Points on a hilly landscape, in no order, each with its height.
A ball rolls from a point to whichever of its 2 nearest points has the largest drop for the distance, and stops where none of them is lower. Distance is the straight distance between rows; heights are no part of it.
nemom (h 722): [ 29  12 -51   3   5 -25 -35 -23 -43 -43  -7 -25  -5 -28  -4  27  27   6
   4  -6 -63  25  -8 -33  29  12 -16]
retur (h 833): [-20  25   2   1 -29   9 -23 -59  35  28 -65  21  20  -2  -2   7 -48 -11
  33   6  32  30  39  50  27   4  30]
Bitub (h 352): [ 10   1 -44  39  -1  56 -41 -11  58  33 -47 -20  19  11  31  32 -59  27
  -2  35  23  -3  34 -31 -15 -12  21]
nefu (h 448): [-38 -10  31 -32 -50  40  -1  15 -49 -28 -36  10  39   4 -34 -24 -35 -39
  60  34  48  48   6  -6   2  18  -4]
Pup (h 480): [ 41  13  32  24   7 -23 -23  21  28  18  61  35  -7 -20 -10  33  68  38
 -11 -39  15 -11  43   9 -42  26  11]
tepo (h 488): [ 37  -3  54  -6 -14 -11  27 -24  62  25  68 -27 -26  45  23 -12   2  13
 -47 -18 -49 -50 -13  22  -7 -35 -18]
gini (h 891): [ -9  20  39   9  13 -39 -39 -21  30   2 -13  28  19 -24  -3  21 -10 -13
  32   7   1  -8 -25  80  29 -31  16]
Vukod (h 567): [-24 -67 -18 -10  -7 -30 -20  19  37 -11  14 -17 -37  12   9   2   3  31
 -54  18 -32 -91  32 -54 -13 -15  -2]
sogo (h 670): [-20 -15   2 -44  -2  28  -7  20 -64 -18 -34   6  -5 -38 -82 -20 -15 -68
  52   6  12 -21 -45   1 -16  18   7]
Gudab (h 718): [ -6 -34  50 -26 -31   9  -4 -39  -5  -3  31 -17  43  17   0 -17 -26   4
  13 -10 -29 -76  12 -19 -42  -3  14]
pif (h 778): [-20 -19  11 -50 -18 -39  12 -31  -3  10  52 -40  31  40  -3 -38  -2   2
 -22  33 -13 -70  29   2 -30   9  -4]
Tor (h 831): [-29 -10 -30 -56 -10 -34 -16 -62   1 -22   5 -47  43  14 -20   7   8  26
 -37  21  24 -83  28  32 -48  -8  -4]
gile (h 685): [  7 -28   6 -29  -3  51   2  39 -80 -10  14   2  -2 -28 -48  -2  -4 -46
  25 -22  -4 -14  -2  -9 -63  17  10]
Tasik (h 636): [ 48  18  13  19  13 -16 -41 -19  42  49 -20  36 -17  18  37 -14  -9   1
  -3 -36 -43 -12  30 -33  28  32  37]
poz (h 755): [ 19 -21  51   9 -24  17 -24 -12  21  30  21  17  45  14  33  -9 -24  14
   7 -19  -5 -49  53 -27 -39  23  39]
Gadok (h 745): [  9  21  62  17 -20  21   5  45  -6   4   3  68 -26  21  40  21 -55 -32
  48   2  -8  29 -30  71  28 -80  20]
dus (h 724): [-25  19 -41  32  24  11  -8 -17  41 -35 -27  10  24 -39  41   4  73  64
   2  10  50  43 -11 -40  33  36 -14]
Kep (h 272): [ -8 -11  68  20   6 -24 -30  65 -15 -31  27  42  24 -15  21 -16  32   5
  21  24  11  -5 -58  17  18   1   8]
dup (h 622): [ 14  -1   0 -10  19  23  -6  21  36  13  30  -5 -13  28 -11  14  11  30
 -45  -4  64 -21  22  40 -71  -7 -12]
bomap (h 794): [  5 -19  65   5  -9   9  66   8  21 -18   5   8  -3  43  43 -20  18  11
  12 -30 -13  20 -63   3  37 -30 -10]
gagi (h 854): [-23  41  15 -41   1 -49 -14 -91   2  10 -51  32  29  11  -1 -28 -34 -16
  39 -14  16   7   2  51  45  11  16]
dobor (h 678): [-12 -14  25 -12 -21  -4  -2 -61 -45 -26  -6 -16  55   7   4  -8 -34   9
  38   0 -26 -16 -11  -4  -7 -12   7]
saro (h 633): [ -6 -17 -37  11  11 -20  -7 -36  17 -34  -2  -6 -17   3  39  16  53  79
 -44 -14   2   2  -7 -10   3   7 -12]
zelo (h 141): [-10 -12  10  -9  -9  26  32 -19 -45 -25  29 -22  32  45  11  -6   6  20
 -16   4  38  59   0  51 -50  -7 -24]
Dokoz (h 690): [  44   -2  -13  -25  -15  -56   -4  -10  -34  -53   24  -12  -25    8
   17    1   67   21  -13  -19 -106   -5   -5  -42   44   16  -26]
labe (h 329): [ -6  35 -61 -26  25 -23  28  -9  41   8  14 -68  34  19  -1 -39  40  10
 -40  44  36 -11   2 -11   9  29 -31]
soki (h 741): [ -1  -5  44  23 -27  11 -12  26  35  53  11  47  -1  29  31  -8 -25   9
 -20 -10  34   8  81   2 -29  23  39]
kazo (h 779): [ 30   7  -3 -31   2 -15  32 -47   3 -12 -38  -3 -14  17   8 -31  28   4
  -1 -44 -44  -4 -15 -14  33  25 -13]
Nuz (h 501): [ -9  22 -23 -12   3  -4 -11  -9  -8  35 -44  58  11 -33 -18   0  20 -11
  29 -32  54  19  75  42 -13  50  37]
muzu (h 824): [-19   8 -54 -53  22 -51   5 -27 -85  11  -9 -19  -2  26  12 -71 -11  -4
 -49  17 -13 -63 -38 -23 -10  42  13]
Zedi (h 770): [ 16  -7 -49  -8  37   3   5  14 -81  20 -24  -3 -31   2   2 -37 -24 -22
 -32 -16 -23 -35 -38 -21 -28  26  16]
nit (h 520): [-67 -51 -42  15  30 -36  36  65  -6 -10   4  -2 -40 -28 -17   8  44  33
 -49  18  57 -25 -17 -12 -28  -4   1]
reve (h 172): [  5 -37  42  -5 -10   2   1  25 -17 -67  -5  24 -43  -4 -13  25  40  17
   7 -19  -7  18 -55  44   4 -28 -34]
pake (h 354): [ 21  14  17 -15   1 -51  15 -53  49  -1  26 -36  14   6  13  -7  40  20
 -26 -13 -59 -59 -34  22  24 -13  -4]
tateb (h 792): [ -3  35  12 -32 -12  20  38 -85 -13  -8 -66 -15  59   8  -4 -26 -39 -14
  56 -24  13  12 -52   6  25  -2   6]
telep (h 841): [-34 -12 -55  10  28 -42 -15 -15 -44  -9 -36 -33   0  -2  22 -36 -35 -11
 -15  56 -33  -1 -51 -36  53   3  -3]
baduk (h 497): [ 24  61  44  -7 -17   1  11 -43  66 -11  13  13  54   7  40 -13  56  30
   5 -24  25  41  15  22  33  20 -12]
Kasim (h 222): [-43  -9 -23  40   2 -35   2  25  47  -2  21   1 -41   5 -17  26  30  32
 -21  46  55  65  30 -32  31   7 -37]
Detaf (h 780): [  8  96  21   7  37 -59  34  28  -6 -13   1  37  39   2  37 -18  16 -38
  44  -4  -1  58 -38  31  83 -19  -2]
bidul (h 754): [ 10  54  41  30 -43  10 -18  68  12   0 -25  79 -30  -3  29  28 -23 -22
  66  35  18  67 -18  72  69 -59  34]
por (h 406): [-18 -27 -20  -7  17 -51 -38  38  48 -22   6  45 -41  24  20   1  55  53
 -33  33  40  -2  43 -55  29  34 -15]
Rudo (h 306): [ 46  83 -14  17  41  -8 -13 -14 -13  18  -5 -10  52 -15  25  -5 -11 -24
  29   2 -20  25 -51  12  32  -1  12]
zatak (h 776): [ 10   5  48  24 -10  14  42  16  13 -16 -45  27   9   8  35   6 -15 -12
  57 -19 -30  28 -53  -5  62 -42  12]
Zeti (h 526): [-16 -59  74   0 -45  50  39  14 -26 -36  38 -11  36   7   6   6  18   4
  24 -19  14  24 -15  14 -40 -19   8]
vimu (h 668): [-17  -7 -57  18  33 -10  55   4  12  42   9 -35  58 -20  15   4   8  26
 -22 -21  34 -23  51 -56 -36   2  30]
Semop (h 744): [-21 -21 -50  35  -6 -23  58 -31 -16  -6 -15 -25 -77 -24 -14  38  21  25
 -50 -25 -29  57 -33  15  14 -25 -28]
tolek (h 810): [-51 -35 -17 -22   6 -44 -20 -24 -26 -19 -18 -28 -24   1   2 -26 -45 -19
 -33  50 -41 -56 -63  14  26 -33 -17]
lise (h 624): [ 25 -34  15  15  -3 -14 -49  28  31 -14  32  -6 -19   7  23  -7  20  18
 -20  20 -64 -60   6 -73  17  14  -2]
fiso (h 157): [-22 -22 -13  16 -14 -24 -32   8  72 -31   8 -25 -22  30 -12  18  11  24
 -26  67  13  18  16 -22  38  -7 -43]
buv (h 759): [  2  -2  67 -20  -6 -10  59  -8  21  -9 -30  21   2   1 -17   4 -21 -50
  57 -50 -34 -19 -49  20  43 -53  14]
ruba (h 459): [ 24 -32  12 -35 -24  41  21 -29   1 -11  15 -42 -48  13 -12  13 -11  -2
 -51 -49 -62 -58 -20   8 -42 -32 -21]
raz (h 527): [  7  19 -52  -3  12   9  -1  10 -13 -40  33 -23  32 -10   1  31  66  55
 -17  11  59  41  31 -13 -37  24 -39]
Muz (h 634): [ 42  -3  52 -28 -41  60  -9  -3 -10 -13 -37  21  10  20  -8  -8 -21 -18
  48 -40 -15   5  22 -30  -5  26  11]
nepet (h 618): [-42 -27 -14  17  32 -21 -48  63  29  40  29  29 -59 -10 -21 -11 -41 -39
 -31  54  20 -48  21  26  -8 -14   5]
gepos (h 539): [ 10   0  -8  23   4  11 -33   9 -57  12 -39  49  20 -73  -8   6   4 -22
  76  -6 -10 -17 -29  20   8  18  57]
Limop (h 667): [ -15  -37   10   42    7   65   -7   66   44   29   55   22 -105  -15
   -4   32  -26   10  -37   12   33  -38  -15    5  -40  -39  -14]
Seneb (h 665): [ 59  -5  53 -19  -3  40  -8  32   6  -4  32  13 -45  34  -9  -7 -11 -33
   0 -32 -55 -12 -10  -2 -13 -17 -32]
rolib (h 769): [-25 -38 -19  13  -5   8  91 -22  13 -13 -33 -47 -47  -6 -13   6  33   9
 -39 -28  -3  30 -60  -5  13 -12 -26]
nifel (h 814): [ -2   4  -6  -6  20  -6   8 -20  10  23 -31  -2  -5  13   3 -26  -9 -10
 -15 -11   4 -21 -32  23   6  12   3]
zusep (h 767): [-10 -33   2  -5 -18  -5 -68 -37 -33 -49  18 -23   3 -24   6  32 -60  -3
   9  20 -81 -58 -21  -4   1 -58  -5]
dudez (h 623): [-13  -3 -23 -26   2 -26 -24 -24 -52   7 -39   7 -15   2 -44 -29 -55 -56
  31  19 -25  -4   1 -22  29  21  -3]
zel (h 409): [-55   9 -66 -27  42 -43  35 -18  21  -2  -7 -24  49   0  20 -33  46  36
 -43  17  79 -23  25  -3  -6  26  -7]
Vot (h 442): [ 13   4 -16 -69   9  30  30  22  -8   6  40 -56   7  21 -61 -18  16 -43
 -28 -14  25 -48  32  -7 -74  15 -11]
nuved (h 363): [-19 -39   9 -19 -25   2  10   8 -34 -30 -11  44 -24  17 -15   1  32   8
   8 -27  26  60  62   6 -16  38 -18]
met (h 504): [ 13  11 -25 -63   0 -14 -11  -5   3  12  18 -51 -22   4 -81 -14 -15 -64
 -30  -3 -32 -69  32 -12 -29   8 -30]
sozi (h 353): [ 47  -5  37 -31 -21  17  40 -60  -3 -23  -1 -32  -2  15  -4  18   2   2
   4 -73 -75 -29 -31  12  -8 -39  -7]
Rino (h 356): [ 32  17 -20  32 -14  76 -52  15 -21  28  -6   2  29 -24   0  33 -54 -28
  47  26 -11  24  23  -1 -22  -4  21]
roki (h 771): [-17  -1 -11 -14 -19  24   4 -70 -36   5 -89   9   7   2 -11 -20 -84 -17
  62  10   2  -7 -60   4  31 -11  18]
Fifad (h 817): [  6  55  34   5  -6 -33   5  21  11  16  -7  74 -28   7  34 -38  28 -15
   4 -25  11  86  38   5  68  43   3]
Mas (h 525): [ 14  30 -10 -22   1   7 -36  -9 -58  18 -47  57   8 -35 -40 -10  -8 -40
  65 -12  21   7  20  32  -6  47  33]
Berem (h 473): [-30  -2  52  -3 -18   6  17  12 -28  -6 -19  18  36 -12 -12 -17 -19 -34
  51   4  23  27 -29  36  15  -9  18]
zesov (h 644): [ 10 -13  -2  34   6  39 -27  38  62  20  53   2 -56   5 -11  62 -17  36
 -40  11  35 -30  37  -4 -57 -39 -17]
zer (h 386): [ -9  33 -24  12  25  10  47 -34  41  15  -1 -14  25  -6  23 -13  49  35
 -29 -24  60  32  -3  18 -11  25  -8]
Peku (h 704): [ -32  -29   -5    9   16   16   24   25 -102   34  -23   28  -14   -6
    7  -53  -57  -44   30   16   -7    5  -46    1   -7    7   38]
diz (h 648): [-16   1   5  13 -32  40   9 -62 -43  31  -6 -28  61   5   1  -8 -97 -22
  53  14 -11  -3  -5  -9 -21 -23  28]
Bula (h 417): [ 33  49   9  19  23  28  15 -15  19  11   6   2  29 -21  -1  14  49  16
   1 -36  46  37 -25  57 -31  22   4]
rom (h 639): [  2  11  32  71  16 -14  34  22  26  63  39  -3  -9 -25  11  -1  -6 -11
  -3  -6 -18   9 -50  17  15 -30  21]
dizo (h 694): [ 47  35  41   1   9  15  16  22 -11  37  45  -3  -7  29 -13 -13 -23 -51
   7 -19 -34  28   7  18  -6  -9  -7]
supa (h 502): [ -9   2 -18 -22  11   6 -28  -3   9   3 -33  13  40  34  29 -40 -13  16
  -2  16  38 -17  50 -55  -1  55  15]
vaze (h 564): [-37 -17 -26   8  39 -45  -9  59  -3   5  18   0 -41  -9 -30 -24  15 -14
 -49  36  24 -25 -21   5  -2  13  -9]
nid (h 663): [ 32  22  22  34  23 -27  26  22  20  42  13  -6 -16  -9  10 -24   6 -31
   0 -23 -60 -10 -38 -33  40   6  19]
pizel (h 258): [ 12  53 -40  -5  33 -28 -13 -29 -10   0  17 -52  56 -11  -6 -17  20 -10
  -6  29  -5   5 -22  12  13  18 -19]
Romab (h 712): [ 15  24  67   9 -38  47 -11  36  43  46  -6  26  -2  24   7 -23 -38 -37
   2   5  21  19  29  11  -4   9  22]
virof (h 312): [-42   5 -20 -10   2 -41  -9  13  45 -16 -12  39 -20  18   8 -27  45  17
 -24  29  62  58  65 -23  44  50 -25]
zogu (h 719): [-11 -40 -42  33 -14   5  52   5 -67  -8 -13 -10 -70 -28 -23  26  -1 -17
  -6 -26 -51  69 -19   0  -4 -20 -11]
tisir (h 213): [-19   4  -4  53 -23  39  15  39  -6  10 -13   3  20 -10  18  -4 -17  -4
  27  40  21  84  -1 -29  24   8   0]
Zas (h 550): [  7 -39 -11  54 -25  61  19  -2  28  37  -7 -11  16 -47   2  59  -7  27
  23 -32   5  -7  46 -22 -52 -13  40]
gugak (h 239): [ 25   7 -16  16   3  15  44  26 -18  -7  53 -34  -7  19  -5  -8  47  12
 -28  -1  -2  50  -3 -41 -18  19 -30]
Nomuk (h 408): [ -8 -14 -66 -18  23  -7 -18  11  29  -3 -28 -12  -8   6 -25  42  -3  29
 -27   9  41 -12  75 -25 -28 -12 -11]
mab (h 61): [ -5   2  13 -21  -3  32   3  -9 -25 -21  24 -40  19  12 -39   4 -12 -26
  -5  16  20  16 -12  54 -42 -20 -32]
Mivi (h 542): [ -9  -7 -46  -9  17  23 -18  -4 -10 -34 -13 -34  48 -20  -8  20  33  39
 -11  11  54 -19  -2   2 -40  11  -3]
mar (h 476): [-29  17 -71 -19  28   8 -11   6   4  13 -55  50  24 -43   3  26  30  32
  17 -13  99  21  92  11 -16  29  29]
Suno (h 645): [-46 -32 -38 -40  11  18 -22  27 -61 -12 -45  14 -28 -12 -63  -7 -27 -37
  10  28  48 -23   2  32 -41   9  -6]
Bino (h 725): [ -9 -24  79 -31 -34  30  22  -2  34   0 -32  15 -17  30 -21 -26 -43 -47
  27 -17  -9 -19 -15   9  24 -26   1]
kizi (h 813): [ -4  37 -19  -2  -5  31  16 -87   4  34 -50 -22  68  -3   7 -19 -33   8
  23 -20  34   2   4   2  -9  26  27]
vake (h 650): [-38 -17 -69 -57  22 -29 -22 -30 -52 -47 -55  -7  -4  10 -15 -14   9  22
 -35  19  45 -24   4  15 -13  26 -16]
Fuzal (h 335): [ 27  46   2  17   5  39 -33   7 -32   9 -26   9  42  11  27  -3 -55 -21
  40  29   1  39 -28  22  13  -8  15]
gete (h 586): [ 12   0 -33  15   5  58  27  11 -34  48   3 -43  44  16   3  -9 -53 -17
   1   0   9  12  32 -55 -52  15  17]
bek (h 305): [  6   7 -52  46  -5  26 -22  17  54  40 -22   5 -43  14   3  44 -34  17
 -10  31  36  54  63 -35   9  -4   3]
Zam (h 782): [-36 -12   5 -42 -15   0 -33 -33 -52 -49   1 -28   9  -8 -29  -6 -73 -29
  16  44 -38 -56 -50   9   1 -50 -25]
novev (h 499): [ 16 -32  -6 -27 -32 -17 -12  13   5 -28  66 -25 -81  27 -21  25  21  10
 -61   1 -74 -32  44 -19 -23 -19 -44]
dafid (h 546): [ 22  35  15   8   5 -27 -31 -60  25  -4   3   8  53  -8  41   4  24  32
   8 -19 -13   9  12  15  17  17  14]
topa (h 359): [ 17  -6 -51  28   8   0 -17  24  40   5   4 -31 -14 -12 -20  39  12  18
 -21  14 -16  -6  39 -64  -4   4 -16]
sofek (h 482): [-18 -49 -44 -33   2 -56  -9  43  51 -31  34  -8 -33  28   0  13  52  62
 -42  48   9 -49  63 -73   5   4 -23]
Tesum (h 856): [-26 -28   6   8 -26  18 -12 -52  12  41 -45  13  -6  18  -1  -3 -77  -7
  19   0   1 -19  37  15  -5  -8  27]
Ras (h 617): [  7 -13  24  18 -19  59   6   2 -37  26  35 -34  37  22  20 -12 -80 -34
  20  18 -40   8   6 -34 -28 -24   4]
sov (h 710): [-22   3 -44   8   5   6  -7 -12  63 -19 -19 -23  58   2  31  11  36  62
 -11  26  53   3  47 -54   7  15 -17]
Febob (h 455): [ -2 -19 -32 -24   7  24 -18  28   7   3 -49  10  18   2 -20   6 -13   8
  13  -2  41 -27  69 -57 -31  33  14]
Tifiv (h 228): [ 48  17   6 -40  -9 -24  14 -39 -31 -23  28 -44  24 -17  -6   9  43   2
 -17 -44 -86 -58 -45   4 -13  -4  -5]
Pizu (h 606): [ 11  13  -8  34  17 -36  -3   3  35  49  61 -57  45 -14   8 -14   0  -4
 -28  25 -31 -54   7 -38  -5   6  11]
dad (h 679): [ 39  12  -1  18  21 -19 -25  22 -22  22  -5  34 -12   0  26 -28  10 -13
  11 -17 -44  10   6 -49  28  46  17]
Dagas (h 159): [ 13   4   9  24  -9   6  -6 -30  18 -25 -10 -16   8  35  26  23 -24  19
   8  19 -31  51 -23  20  37 -45 -27]
goki (h 513): [ 25  24 -27  45  17  10 -20  20  24  -2  42   4   3   5  26  39  43  74
 -22  12  58  32   9 -27 -27  23  -9]
fev (h 566): [-15 -15 -66 -17  -5 -13  -5 -31 -35 -37   5 -50  14 -17 -22  49   9  34
 -52   4   0 -25  20  26 -57 -18 -14]
suga (h 447): [ 21  41  50  -4 -30  29  25 -15  16   5  -3  16  55 -12   4  -6  34 -10
  29 -48  27  58  24  23  -2  31  17]
bobuf (h 591): [ 28 -25  20 -29 -21  -2   1 -14  15  10  31  -9 -44  56 -21 -12 -14 -18
 -24 -20 -54 -17  53  -3 -17   1 -30]
zet (h 571): [ 13  -6  14   8   4   3 -13  -8  43  16  79 -49  -9  -9  10  16  -9   9
 -66   1 -38 -93 -14  15 -46 -39  -3]
soro (h 731): [ -5   2  76  27 -15  23   8  39   6  18  81  28 -26  15  11  15 -42 -27
   8   9  -5  31 -12  68  -9 -71 -14]
ruti (h 340): [  9   2  88 -26 -17  21  -8  67  20   9  52  16   6  -3 -43 -33  11 -73
  20  -1   4 -20   7  -2 -11   7   1]
raboz (h 418): [-23   0 -53 -38  35 -23  -8  11  39 -16 -49  56 -21  -2   4   9  52  40
 -20 -19  79  22  98 -30  11  39  -7]
Gevu (h 886): [  2  66  13   4  18 -24 -11 -21  23   0 -65  42  26  -7  33   5 -20 -15
  54  -1  23  25 -52  74  74 -30  23]
sopad (h 605): [-51 -31 -64 -24   7 -37  -9 -20 -68 -13 -34  -5 -10 -29 -43  16  -9   3
 -25   1  25 -23  20  35 -40   7  12]
nagi (h 394): [ -5  -4  22 -22   2  19  22  40  42  28  31 -20   1   9 -61 -15   3 -58
 -15   6  30 -20  43  -6 -39  11  -8]
zirub (h 63): [  4 -15  -3  18 -11   6 -16   1  17 -26  35 -35  10  38  32  -1   8  41
 -27  53 -15  11 -11 -15   8 -17 -35]
sidun (h 449): [ 32   0  46  -8 -14 -17  -4   1  -4 -15  69  -1  32   0   3   7  58  22
   1 -30 -18  -8  25  17 -36  14  -6]
fidi (h 699): [  10  -31  -25   14   -1   32   32   37 -101  -13   16  -22  -20  -36
  -27   14    2  -32    6  -20  -41   31  -26  -19  -40    6    0]
bel (h 736): [ 14 -22 -37  -6 -10  -1 -54 -37 -48 -39 -48  -3 -25 -22 -19  41 -32 -10
  36  -7 -74  13   1 -19  26  -7   0]
miba (h 885): [-45 -19 -36   8  -6 -15 -40 -52   9  27 -40   4  26  19  17   9 -75   9
   4  35  28  -6  75 -13  -3   4  31]
lov (h 768): [ 30  65  -2  42  27 -21   4  17   4 -10 -14  32 -10 -28  18  23  33  -2
  43  -7 -14  81 -45   7  76 -11  -8]
zapas (h 793): [  3  53  42  10   2 -22  47  59 -20   8  -3  54  -8   4  18 -27  18 -44
  35 -15  19  92 -22  24  57  10   8]
datak (h 666): [-18   1  -6 -11 -18  33 -13  13 -68  47 -35  40 -17  -5 -37 -37 -82 -71
  66  28   5 -11   1 -16   5  12  39]
nop (h 808): [   5   30   17  -25   17    6   59    2  -10  -14  -48  -25   36  -10
  -12  -34   12  -46   46  -19   -1    3 -100  -13   52   -3   -1]
Rire (h 327): [  0  29  -4  48  15   0  43 -24  47  35   0   3 -26  12  28   3  14  37
 -30  -9  42  57 -34  26  17  -4  -8]
fone (h 570): [ 18  11 -25 -58   2 -27 -21 -38 -32 -11 -16 -26 -18  23 -44 -31 -21 -33
 -13   3 -48 -34  15 -27   6  29 -21]
sud (h 752): [-27 -20   7  -9  13   2   8  -5 -56 -18 -53  13 -20   0   1 -19 -72 -32
  42  14 -32 -25 -85  15  34 -44   5]
bola (h 411): [-40 -30 -15 -15 -24   9  13 -27 -47 -36 -51  15  17  -3 -23 -13  -3  -8
  36   1  24  65  43 -15  23  35 -20]
lifu (h 541): [-12 -68  30  23 -41  66  55  -1  10  -9  22 -25  22  -4   1  36  12  35
   2 -37  22  17  25 -16 -63 -16  12]
voro (h 124): [ 14 -20  -5 -17 -11  42   6   6 -30 -57  -1 -41  -8  -4 -29  20  24   7
 -11   1 -14   4 -44   9 -26 -11 -40]
zaf (h 901): [  8  25  41  51 -25  -7 -24  32  46  55  11  62 -29 -34  -4  24   5 -14
  24   0  15  28  24  48  23  -7  44]
Rotak (h 638): [-10 -23 -44  26  22 -49  14  -3  17  39  40 -42  38 -18  33   6   9  46
 -45   5 -16 -78  38 -45 -33  -4  35]
bameg (h 669): [ 31  35 -66 -25  21   2  20 -36  39 -23   0 -35 -13  16  31   7  85  80
 -64  -7  25 -21 -21  -8  -8  24 -36]
vade (h 575): [ 21  10  28 -35 -28  26 -33 -21   5   8 -54  36  25  46  32 -54 -37   3
  23  -6  -3  -9  27 -59  21  60  18]
Dato (h 170): [ -9  -5 -19  43 -12  17  27  32  -7  11  33 -25  22  23  17   2  -4  13
  -9  34  17  66  45 -59  -9  14 -16]
dapa (h 717): [ 26  50  43  22  16 -21  13  22  12  16  50   5 -11  32   3  16 -34 -33
   1   6 -12  40 -28  68  18 -58 -19]
sepun (h 691): [  4   7  72   7 -28  51 -15  24  52  43  -2  35 -17  -7   3  -2 -63 -52
  26  -3  -9 -27  -3  43   5 -41  26]
Gefi (h 225): [ -9 -36  56  -5   0 -31 -19  18  -5 -39  27  39 -20  25  18  -9  36  30
 -10   5   5  -4 -23  45  -1  -6 -10]
pori (h 388): [ 28  25  50 -39 -15 -26  33 -16 -31 -40  45  -4  59  15   6 -18  63   5
  23 -28  -6  14 -22  41   0   5 -11]
Per (h 737): [ 44  19  23 -38 -11 -34  30 -24  12 -49   5  -6  -2  29   2 -11  56   0
  28 -32 -70  16 -15 -11  68   2 -35]
bem (h 601): [ 17  17   0  19  41  -8 -26  12  22  35  44 -12   7 -10   0   8   6  12
 -47   0  19 -56 -16  41 -52  -8  15]
duda (h 790): [-23 -26  -7 -29   4  21  70 -18  -5 -32 -41 -63   8 -15 -32 -27  39 -18
  -1 -15   5   3 -80 -18  19   9 -19]
mubud (h 244): [ 30  18  19  49  -1   4  19 -17  39   0 -10  18 -50  24  43  31   9  48
  -4 -18 -14  68 -48  -3  53 -23 -22]
pepum (h 475): [-54 -17 -52 -10  49 -56  15  30  25  -2  -7   7  10 -29  -5  13  53  58
 -45   2  91 -33  21   9 -27  -1   8]
sofu (h 874): [ -8  42  -1 -20  23 -28   8 -59  45 -10 -72  22   5  -8   5 -16  14  -9
  22 -19  13  26 -34  47  75   9 -13]
Sepid (h 540): [ 25 -26 -19  -3 -11  19 -37 -17 -19 -20   5  -2 -89  -9  -6  49 -22  10
 -59 -32 -66 -41 -15  28 -38 -38 -13]
Mus (h 250): [  7   9   1  35 -23  34 -20  30  37   7  -9  -2 -33  14 -24  15 -31 -25
   8  43  -2  66  22 -14  26  -9 -30]
Dib (h 304): [-21 -32 -18   5   2  -1  52  25 -18   2  27  -7 -23   6 -20   5  43  17
 -30 -28  35  31  35 -11 -41  15 -15]
Navu (h 298): [ 22  17  95   5  -9 -13 -33  69   2  -9  48  43  41 -15  11 -12   2 -38
  43   4 -22 -21 -10  10  16  -9  22]
rafim (h 410): [ 13 -18 -68  -7 -14 -34  11  11  10 -22  32 -50 -47   1 -16  39  45  34
 -66   8 -46 -21  35 -64  -7  -2 -31]
zupo (h 620): [ -5   4  12  53  16  20  26  29  58  53  51 -23 -27 -24 -28  19   3  -8
 -35   5  36 -17 -27  25 -38 -26   5]
mavig (h 581): [ 29   4  -3  48  13  27  -5  33  22  37  59 -44  -6 -39 -16  20 -15 -22
 -14   5 -53 -36 -18 -44 -22 -15  -5]
zosil (h 479): [ -6 -53  66 -55 -35   4  46 -10 -57 -51  34   1  20  36   1 -23  42   0
  22 -35 -13   9 -12  15 -28   2  -8]
bada (h 498): [ 18  22  -8  47  13  11 -22  26  46  32  21  40   9 -32  24  48  39  65
  -3 -21  75   6  48   2 -42  19  37]
Bano (h 859): [-11  38   7 -29  35 -66 -19 -31 -53   4 -36  53   6  -5  -5 -32 -17 -31
  38 -11   6  11 -24  55  41  19  20]
Vikug (h 565): [ 16 -14 -14  26   8  64  11  28  17  39   1 -31  12 -17  -5  10 -25 -13
  -1 -14  -4 -41  15 -57 -46   4  24]
kete (h 735): [ 12 -10 -73 -15  45  11  31  48 -34   4 -40 -17 -51 -19 -12 -19  36   3
 -58 -24   9 -35 -45 -36 -32  36   7]
vut (h 593): [ -1 -36 -16  23   3 -28 -40 -14   5 -16   5   5 -53   2  16  33   1  38
 -42  -1 -32 -15   4   7 -10 -17   3]
pafil (h 264): [  6  31  -6 -37  -8  -3  35 -33 -47 -22  61 -48  63  44  22 -27  43  19
 -11  16  13  39   1  37 -23  11 -32]
Lonu (h 692): [-43  -7 -71  29  25 -24   0 -24  28  24 -29 -13  56 -32  31  15 -10  30
   6  16  30   7  71 -66  14  13  29]
lita (h 705): [ 26  10 -75 -25  40  -2   5  10   9 -19 -38 -14 -54  -2  10   5  61  51
 -81 -23  19 -36 -37 -26 -15  28 -17]
Ledo (h 664): [-35 -26  53  10   1  19 -40  35  30  42  34  24 -18  -3   1 -25 -71 -47
  -8  31   5 -65  11  28 -20 -24  14]
derog (h 761): [-21  13  -3  38   3 -36  -8  35 -28 -20  -7  35  -3 -56 -26  19  37 -22
  48  16   1  69 -18  26  53   0  -1]
Gog (h 652): [ 39 -16  14 -22  -3 -32 -46  33 -22 -45  29   4 -25  17  19 -15  20  -7
   7  23 -96 -34 -19 -64  46   8 -24]
von (h 732): [-59 -53  19  19  -3   0  -4  32 -60  10  -5  28 -26 -38  -8 -21 -51 -46
  33  24 -25 -32 -39  10   8 -28  27]
fup (h 896): [ -7  -6  31  39  -5 -10   0  13  48  23  -2  30 -22 -57 -34  35  35  -4
  20 -18  17   5 -17  58  11 -13  15]
zumu (h 840): [-31  -4   8 -32  19 -55  -4 -35 -61 -17 -22  18  16  -7  -4 -33  -9   1
   1  -7   1 -36 -57  47   3   0  16]
Fam (h 757): [ -6  33  38  17 -30   5 -37  52   7 -27 -27  49  14 -31  15  14   6  -9
  50  33  32  72 -10  37  61  -4  14]
lam (h 908): [ 19  31  42  57  -3 -17 -61  43  46  26  61  40 -53   3  13  31 -14   7
   1  34   5  36   8  13  18 -18   0]
lipid (h 583): [ 18  25  -8  25   0   7 -32 -57  20  24 -42  27  28  -1  70  -5 -17  29
  21 -17 -14  33  29 -24  33  31  37]
dimub (h 753): [  16  -45   13   -9  -30   21  -33  -19  -38  -45    7  -17  -30  -24
  -21   35  -38  -21   21  -14 -108  -32    6  -36    7  -39  -25]

Call two points neighbours if one is among the 2 nearest of the other. Go from one point of each pair to the other, from neighbour to neighbour, staying as low as possible. Name the highest point that can't be avoided.
bem / Dato -> dad
Vikug / topa -> Bino
pizel / pori -> Ras
zirub / Dato -> gepos

Where does a ball stop that starts at each point below?
Zedi -> Tifiv
met -> mab
zapas -> topa
dad -> zirub
